Each row is a point on a landscape with many valleys, with its height.
From any point a ball rolls to the lowest of the 2 points nearest to it. It stops when none of these is lower. Distance is the straight distance between rows; heights are no part of it.
q798 h=465: [ 12   2  22 -11   5 -23  32   3 -15  16 -12 -14   5   6   4  21 -17  15
 -16   3  10]
q663 h=554: [ -6  -7  -1 -10  -1   8  -2  13  -1   4  -9   0   4  13 -11 -12 -14 -13
   2  -2  42]
q933 h=95: [ -2   3 -17 -14 -12 -23 -23  10  -6   4 -11  17   1  26   3  13 -27  -3
  -1  -5 -17]
q84 h=479: [ 23   2  13   5   1  23  11 -16   4  -6  -1 -14  22  -4  17   0   4 -23
  15  25 -14]
q495 h=429: [  4  24   0  -5  -4  21   9  -6  -3  -9  -2   4  -3 -22 -11  -5  11  19
   1  -8   2]
q791 h=244: [-13  15 -26   2  -5   3   6  -9   1   6   1 -17  -5  16  -5 -11  21  -2
 -14 -23  15]
q240 h=497: [ 12 -12  17   8  12 -22 -10  28  10   8 -11  -2  -8   2  16  -6   7   2
   9   8  20]
q838 h=571: [-19 -27 -10  -5   1   4  13   8   6 -12  -2  18  20   0 -13  -2 -22  -3
  -4  14  29]
q337 h=661: [  8  10  10   2  21  -3  23  -4   2  -3 -11  20  -7  17  16 -15  10 -14
 -10 -12  25]
q133 h=393: [ 17  11  -2 -13  -1   9 -25 -18  13 -20 -15  -4  -7  21   1  -1  13  20
  12 -15 -17]
q74 h=464: [ 28  16  13   8   1 -18   6   6  -7  42  -4 -15 -12  -4  25   6   2  -9
  -6  11 -16]
q601 h=327: [  9  -7  -5  -5   9  32 -27 -15   4 -31  -7  -1  -8  33 -11   1  -3   7
   6 -23 -16]
q75 h=40: [-14   0 -16   3   3   7  -2  -7 -10  -4  -7 -12  -5   1 -13  11 -20  -9
  17  -1   7]
q212 h=678: [ -1  -1  -6  10  19  15   6 -21   1  -6   2   4 -15  15  14 -23  19 -18
  -2 -15  22]
q647 h=529: [ 18  -1  27   9   9  14   6 -20  14 -12  -4  -3  12 -12  16   3  22 -10
  20  -2 -21]
q531 h=189: [-15  -1 -13   6  15  -3 -13  14  11 -18  -1   0  17  34  -1   0   6 -15
   4   0  -9]
q210 h=257: [-15   8 -14  12  15   8   0  -5  25  -7  -8 -42   4   1  -9   8  28   5
   2   8 -12]
q733 h=150: [ -7   6 -16  -4   2 -10 -13   2   0  -1  -9 -16  20  38  10  12  -7 -10
  18  13 -11]
q414 h=99: [-20   1 -33   1 -16 -11 -18   6  -4   2  -7 -17  23  10  -1   5  -4  -6
   4  22 -13]
q395 h=390: [ 32   4  36  -4  18  -1  25  -3 -23   9 -13  -5   3 -17  -1   0  11   7
 -13  16 -10]
q577 h=611: [-24  -3 -24  -9   1  25 -20 -35  -2 -12  17  -3 -19   0   7 -16   1  -2
   0  -8 -10]
q274 h=557: [ 14 -25  17  11 -11 -25  -4  24 -17  14   2 -11   2 -25  -9  10   9  -6
 -12  16  -6]
q293 h=212: [  1   2   2   2  15  13 -14  22   3 -19  -7  16 -15   2 -30   2  -5 -13
  -7 -30   6]
q200 h=235: [ 17  -3  11   9   3   4 -18  32  -3 -18  -4  16 -10 -14 -21  -9   4 -13
 -19  -2   0]
q931 h=157: [ 14   5   3  -5 -12   5 -28  23   3 -24   8  31   0  -1  -9 -13   5  -1
  -2   0  -5]
q829 h=525: [  0   2  16  17  25 -13   3   5   7  -2   2   1   7 -13   2  18  26   5
  19   3 -28]
q119 h=403: [-37  -4 -32  -5  -2   5 -11  -4  -6   9   6  -3 -10 -13  -3 -23  -1 -10
  -7   6  12]
q575 h=669: [ 24   8  15  10  -9  11  10 -15  -3  23  16  18 -15 -10  29 -11  -2  -4
   3  -8  -2]
q803 h=322: [ -5  12   5   3   3   8   5  -4   9  -4  -7 -29  11 -26  -6   2  26   6
  13  12 -19]
q585 h=82: [-36  -6 -28 -11  -3   0 -16   2 -12  16  -8  -5   7  20  -8   4 -27 -15
  17  -3  11]
q315 h=532: [  1 -24  14  -2 -13 -11  -8  13  -8  31   8   0  -1 -14   1   1 -24 -22
   1  13  24]
q73 h=638: [-20   1  -5  -4   0  -5  22  -3   0  13   3   5  -4  -2   7 -11   2  -1
 -12  -2  35]
q384 h=607: [ 24  24   9   3  -1  17   4 -11   3  25   4  -8 -21  -6  24 -22  15  -8
  10   5   3]
q432 h=185: [-10   5 -20  -2  -1  15   3 -13   2 -19  -6  17  12  12 -15  13 -11   9
  -1  -9 -17]
q9 h=651: [  7   8  13  -1  11  -5  31  12   1   1  -1  16   8   3  17  -9  -3   5
 -14   5  24]
q393 h=457: [ 20  24   7  -5 -11 -10 -15 -12  13  -7   0   0   5  15  16  12  18  10
   0 -12 -26]
q357 h=717: [ 19  10   6  -8  -7   9   5 -29   6  10   5   3 -14  19  24 -10  -7   0
   7 -18   8]
q202 h=481: [  8 -11  23  10   9 -30  29   9 -15  24   4  -6  11  -2   6  20   3  -3
 -10   8  -2]
q774 h=379: [ 19  27  16  -3  -9  13   9   7  -2   2  -8 -16   5 -20  -4  -6  25  15
   1   8  -7]
q412 h=177: [-19   2 -30   4  -5   1 -13 -13   9  -9  -3 -31  14  13 -14   8  14  -6
   6   6 -21]
q2 h=110: [-37   2 -21  -8   0   4 -12   4 -14  13  -5  20  15   6 -32   7 -24  -1
   9  -4  -3]
q130 h=535: [  6 -32   1   9  -5 -10  13   1   6  -6   8   1  -1 -18 -15   4  11  29
 -21   4   8]
q26 h=702: [  2 -13  -8  16  11   9  -3 -18  -5  -1   3  -2 -21  -1  18 -16   8 -36
  -5   7  11]
q232 h=687: [  8   3   8   1  -1  -5  -3  -3   6 -23   2   7   9  -9   4   5   2  -4
   2  17 -15]
q981 h=524: [ 17 -15   2   9  -3  -7 -19   1   5  -8   3  -4 -16  -4   6  -8   8   8
  -4  -8  -1]
q689 h=187: [  4  -3  -1 -17 -27  -2   1   2  -1  13   6 -10   8  17  11   0 -37  20
  19   4  12]
q444 h=355: [-13   9 -17 -11 -17   8  -5 -10  -5  17  17  -7 -10  -6  16 -31  -6  -8
   6   5  17]
q350 h=452: [ 20   0  12 -15  -5 -11  14  -5  -7  15  -3 -20  -5  -5  15  18 -12  24
   0  11  -1]
q7 h=142: [-22 -11 -17   0  -3  -1   2  -9  -8 -10 -11  26   5   6 -20  24 -35   9
   4  -1  -7]
q568 h=624: [ -5  17   6   4   4  -6  18   7 -13  23   0   7  -4  -3   3   0  13  -5
   2 -13  13]
q77 h=502: [  5 -19   5 -10  -1 -13  23 -19  11 -11  -2 -12   6 -16   2  17   0  33
 -11   8   2]
q59 h=179: [-15  -4 -15   4   2  -4 -28  11  -5   2   6   3   6  29 -12   2   5 -35
  -4 -14  -6]
q419 h=558: [  4   9  18  20  26  14   2   5  13 -18   4  11  11 -15   3  -4  36   0
  10   1 -24]
q457 h=526: [ 17 -12  20  13  -6 -19 -13  36  -1  14   7  10   3 -16   3 -10   6   2
   3  17   6]
q170 h=109: [-29  -3  -9  14  15   5 -17  14   7  -1   4  -5  -6  12 -22   0   1 -13
   3 -14  10]
q340 h=660: [ -8 -10 -16   5  -6   9 -13 -24 -15  -4  14  -3 -15   2  12  -8  -9 -30
  -1  -9  -5]
q699 h=712: [  0  17   0 -23   8 -11  15  -7  15 -12 -10  14  -9  -8  20   0  -2  27
 -10  -3  -2]
q892 h=692: [-10  16 -10 -17  -4  -9 -11 -10  12 -17   4  27  -3   2  13 -16  -1  20
  -4   4 -10]
q372 h=450: [-31 -25 -20   5 -14 -12 -15   1  -6   9  17   2   2 -16  -5  -4 -11 -16
 -10   4   1]
q522 h=422: [ 35   4  28   2  13 -16  14  -7  -8  16 -11  -6 -21 -13  23  15   3   1
 -13  11 -14]
q100 h=165: [  9  -3  -1  -3   2  10  12 -18   7 -31  -7   5  -7  -5 -19  20  -4  11
  -1 -12  -9]
q302 h=657: [-14   0 -13 -15   3  17 -24 -27  11 -25   9  15 -10  -8   6 -11  -8  18
   4  -4 -23]
q176 h=140: [ -6   3  -3 -13 -24 -14 -17  10  -5  10  11   9   6   6  13   2 -28  -3
  18  11  -8]
q107 h=462: [ 31  -9  24   9  10 -10  -6   5   0   8 -10   3 -22  -1  20   0  13   4
  -4   8   2]
q466 h=584: [  7 -30  13  18  -8 -25 -11  23  -9  27  -3  -1   1  -1  -8  16   7  -9
  -7  -3  15]
q690 h=178: [ -1   2 -18   1   2  -3  16  -5  14  -9  -9  -7   5   9  -5  -2  26   7
 -27  -4   7]
q518 h=668: [  9   5   3  -8   9 -14  17   7  -4 -21 -13  10   2  -7  -3  11  -3   1
 -26   9  -9]
q504 h=500: [  3   0  23   9  12 -32  10  16  -2   0   3  10   8   5   5  21  10  11
  -1   0 -13]
q468 h=224: [ 11  -5   4  -3 -19   1  14  10   2  10  10   0  23  14  11  -6 -29  -4
   3  18   9]
q965 h=480: [ -8   1  -5   3 -12  12  12 -31  -1  -8  14   6   0 -12  -1  -6   8  15
   0 -20   4]
q819 h=606: [-12  16  10   5  15  -5  13   2  -7  -9   7  24 -10  -6  -2   9   8  -1
   2 -21  -6]
q512 h=659: [ -2   4   5 -12   8 -12  15  22  -9  -9 -10  21   2   6 -11   3 -10  -3
 -16  -2  19]
q359 h=434: [ 16  23   8   1 -10  15  -1   6   0   3   1 -16  13   1  11  -9   3 -10
  12  18  -9]
q41 h=474: [  9  -8   1 -21 -21  -2   5   0  -1  -3  -9 -13  -3 -19 -10   7 -13  34
  -3  19   6]
q488 h=501: [  2 -34  -2  10 -31  -5  -6   8 -13  15  15  -6   6 -10  -4   0 -11 -26
  -9  10   3]
q211 h=264: [  5 -18 -13  -6  -4  15 -31  -6   8 -26  -4   9  -2  29 -22   7 -20  24
   3 -14 -25]
q972 h=277: [ 22  -7  15  -6 -17   1  23   3   9   2   5  -9  34   0   9   2  -3   8
  -6  30  -7]
q907 h=534: [ 13  23   5  15  -7   3  -3   2  -1  52  12 -19 -10   0  24 -11   1 -11
  14   1  -5]
q155 h=475: [-30   9   1  -3   2  -7   5  -3  -5  11  13   4 -13 -31   9  -6   1  21
  17   3  -1]
q869 h=581: [-20  -7   6   6   5   3  10  15  -3  -5  13  17  18  -4 -10  -5  -9  -2
  17  -3  19]
q515 h=97: [ 15  -3   4   0  -6  -2  -6  -5  -9 -20 -15   0  -6  11 -15  24 -16  -3
  11 -11   1]
q908 h=268: [  2  11  -9   1   8   3 -10  -1  26 -14 -17 -16 -12  -7  -1   0  23  16
 -10   5  -2]
q367 h=345: [ 30   2  23  -3  -2   4  33  -5  -4  16   2 -12  21 -15  -1   0  17  12
 -17  22 -20]
q876 h=166: [-23  -2  -2   1  22  20 -21  19   3 -11   3   6 -11  16 -38  -4 -18  -1
  12 -31  -4]
q895 h=550: [-10   3 -10  -4  -6  22 -12 -33   0  -7  19  -9 -15  -7  -9  -4  15   7
  -2 -29 -22]
q632 h=443: [-31   4 -16   2   6   0   9 -10   2 -10   7  -6  -5 -24  -5  -8   3   0
  -4   8  -3]
q87 h=299: [ -3  15 -16   4 -16  18   8 -11  -8  26   4 -12  -6  10   9 -23   8 -22
  -3 -18  22]
q955 h=591: [-27   5   3   8  17 -12   5  23  -6  -3  14  23   5  -3 -20  14  -5  -1
   8 -22   3]
q415 h=562: [-11 -16 -11  -6   4  11   7  17  14 -11  -6   1   5   6 -22 -15  -8  14
  -6  -5  33]
q64 h=546: [ -2 -12   8   1  -6   5  -6  20  -8  13 -11 -13  -5  -8 -19  14 -22 -20
   7   6  33]

For each start below, name the point where the ball stops.
q892 -> q414
q395 -> q933
q26 -> q414
q84 -> q414
q393 -> q75
q232 -> q414

Call two points neighbours if one is among the 2 nearest of the other. Go from one point of each pair to the other, from neighbour to neighbour, staying as low as possible. Name the highest point that can't be avoided.
q690 and q931 -> q908
q9 and q75 -> q232
q931 and q170 -> q200
q414 and q933 -> q733
q414 and q170 -> q531
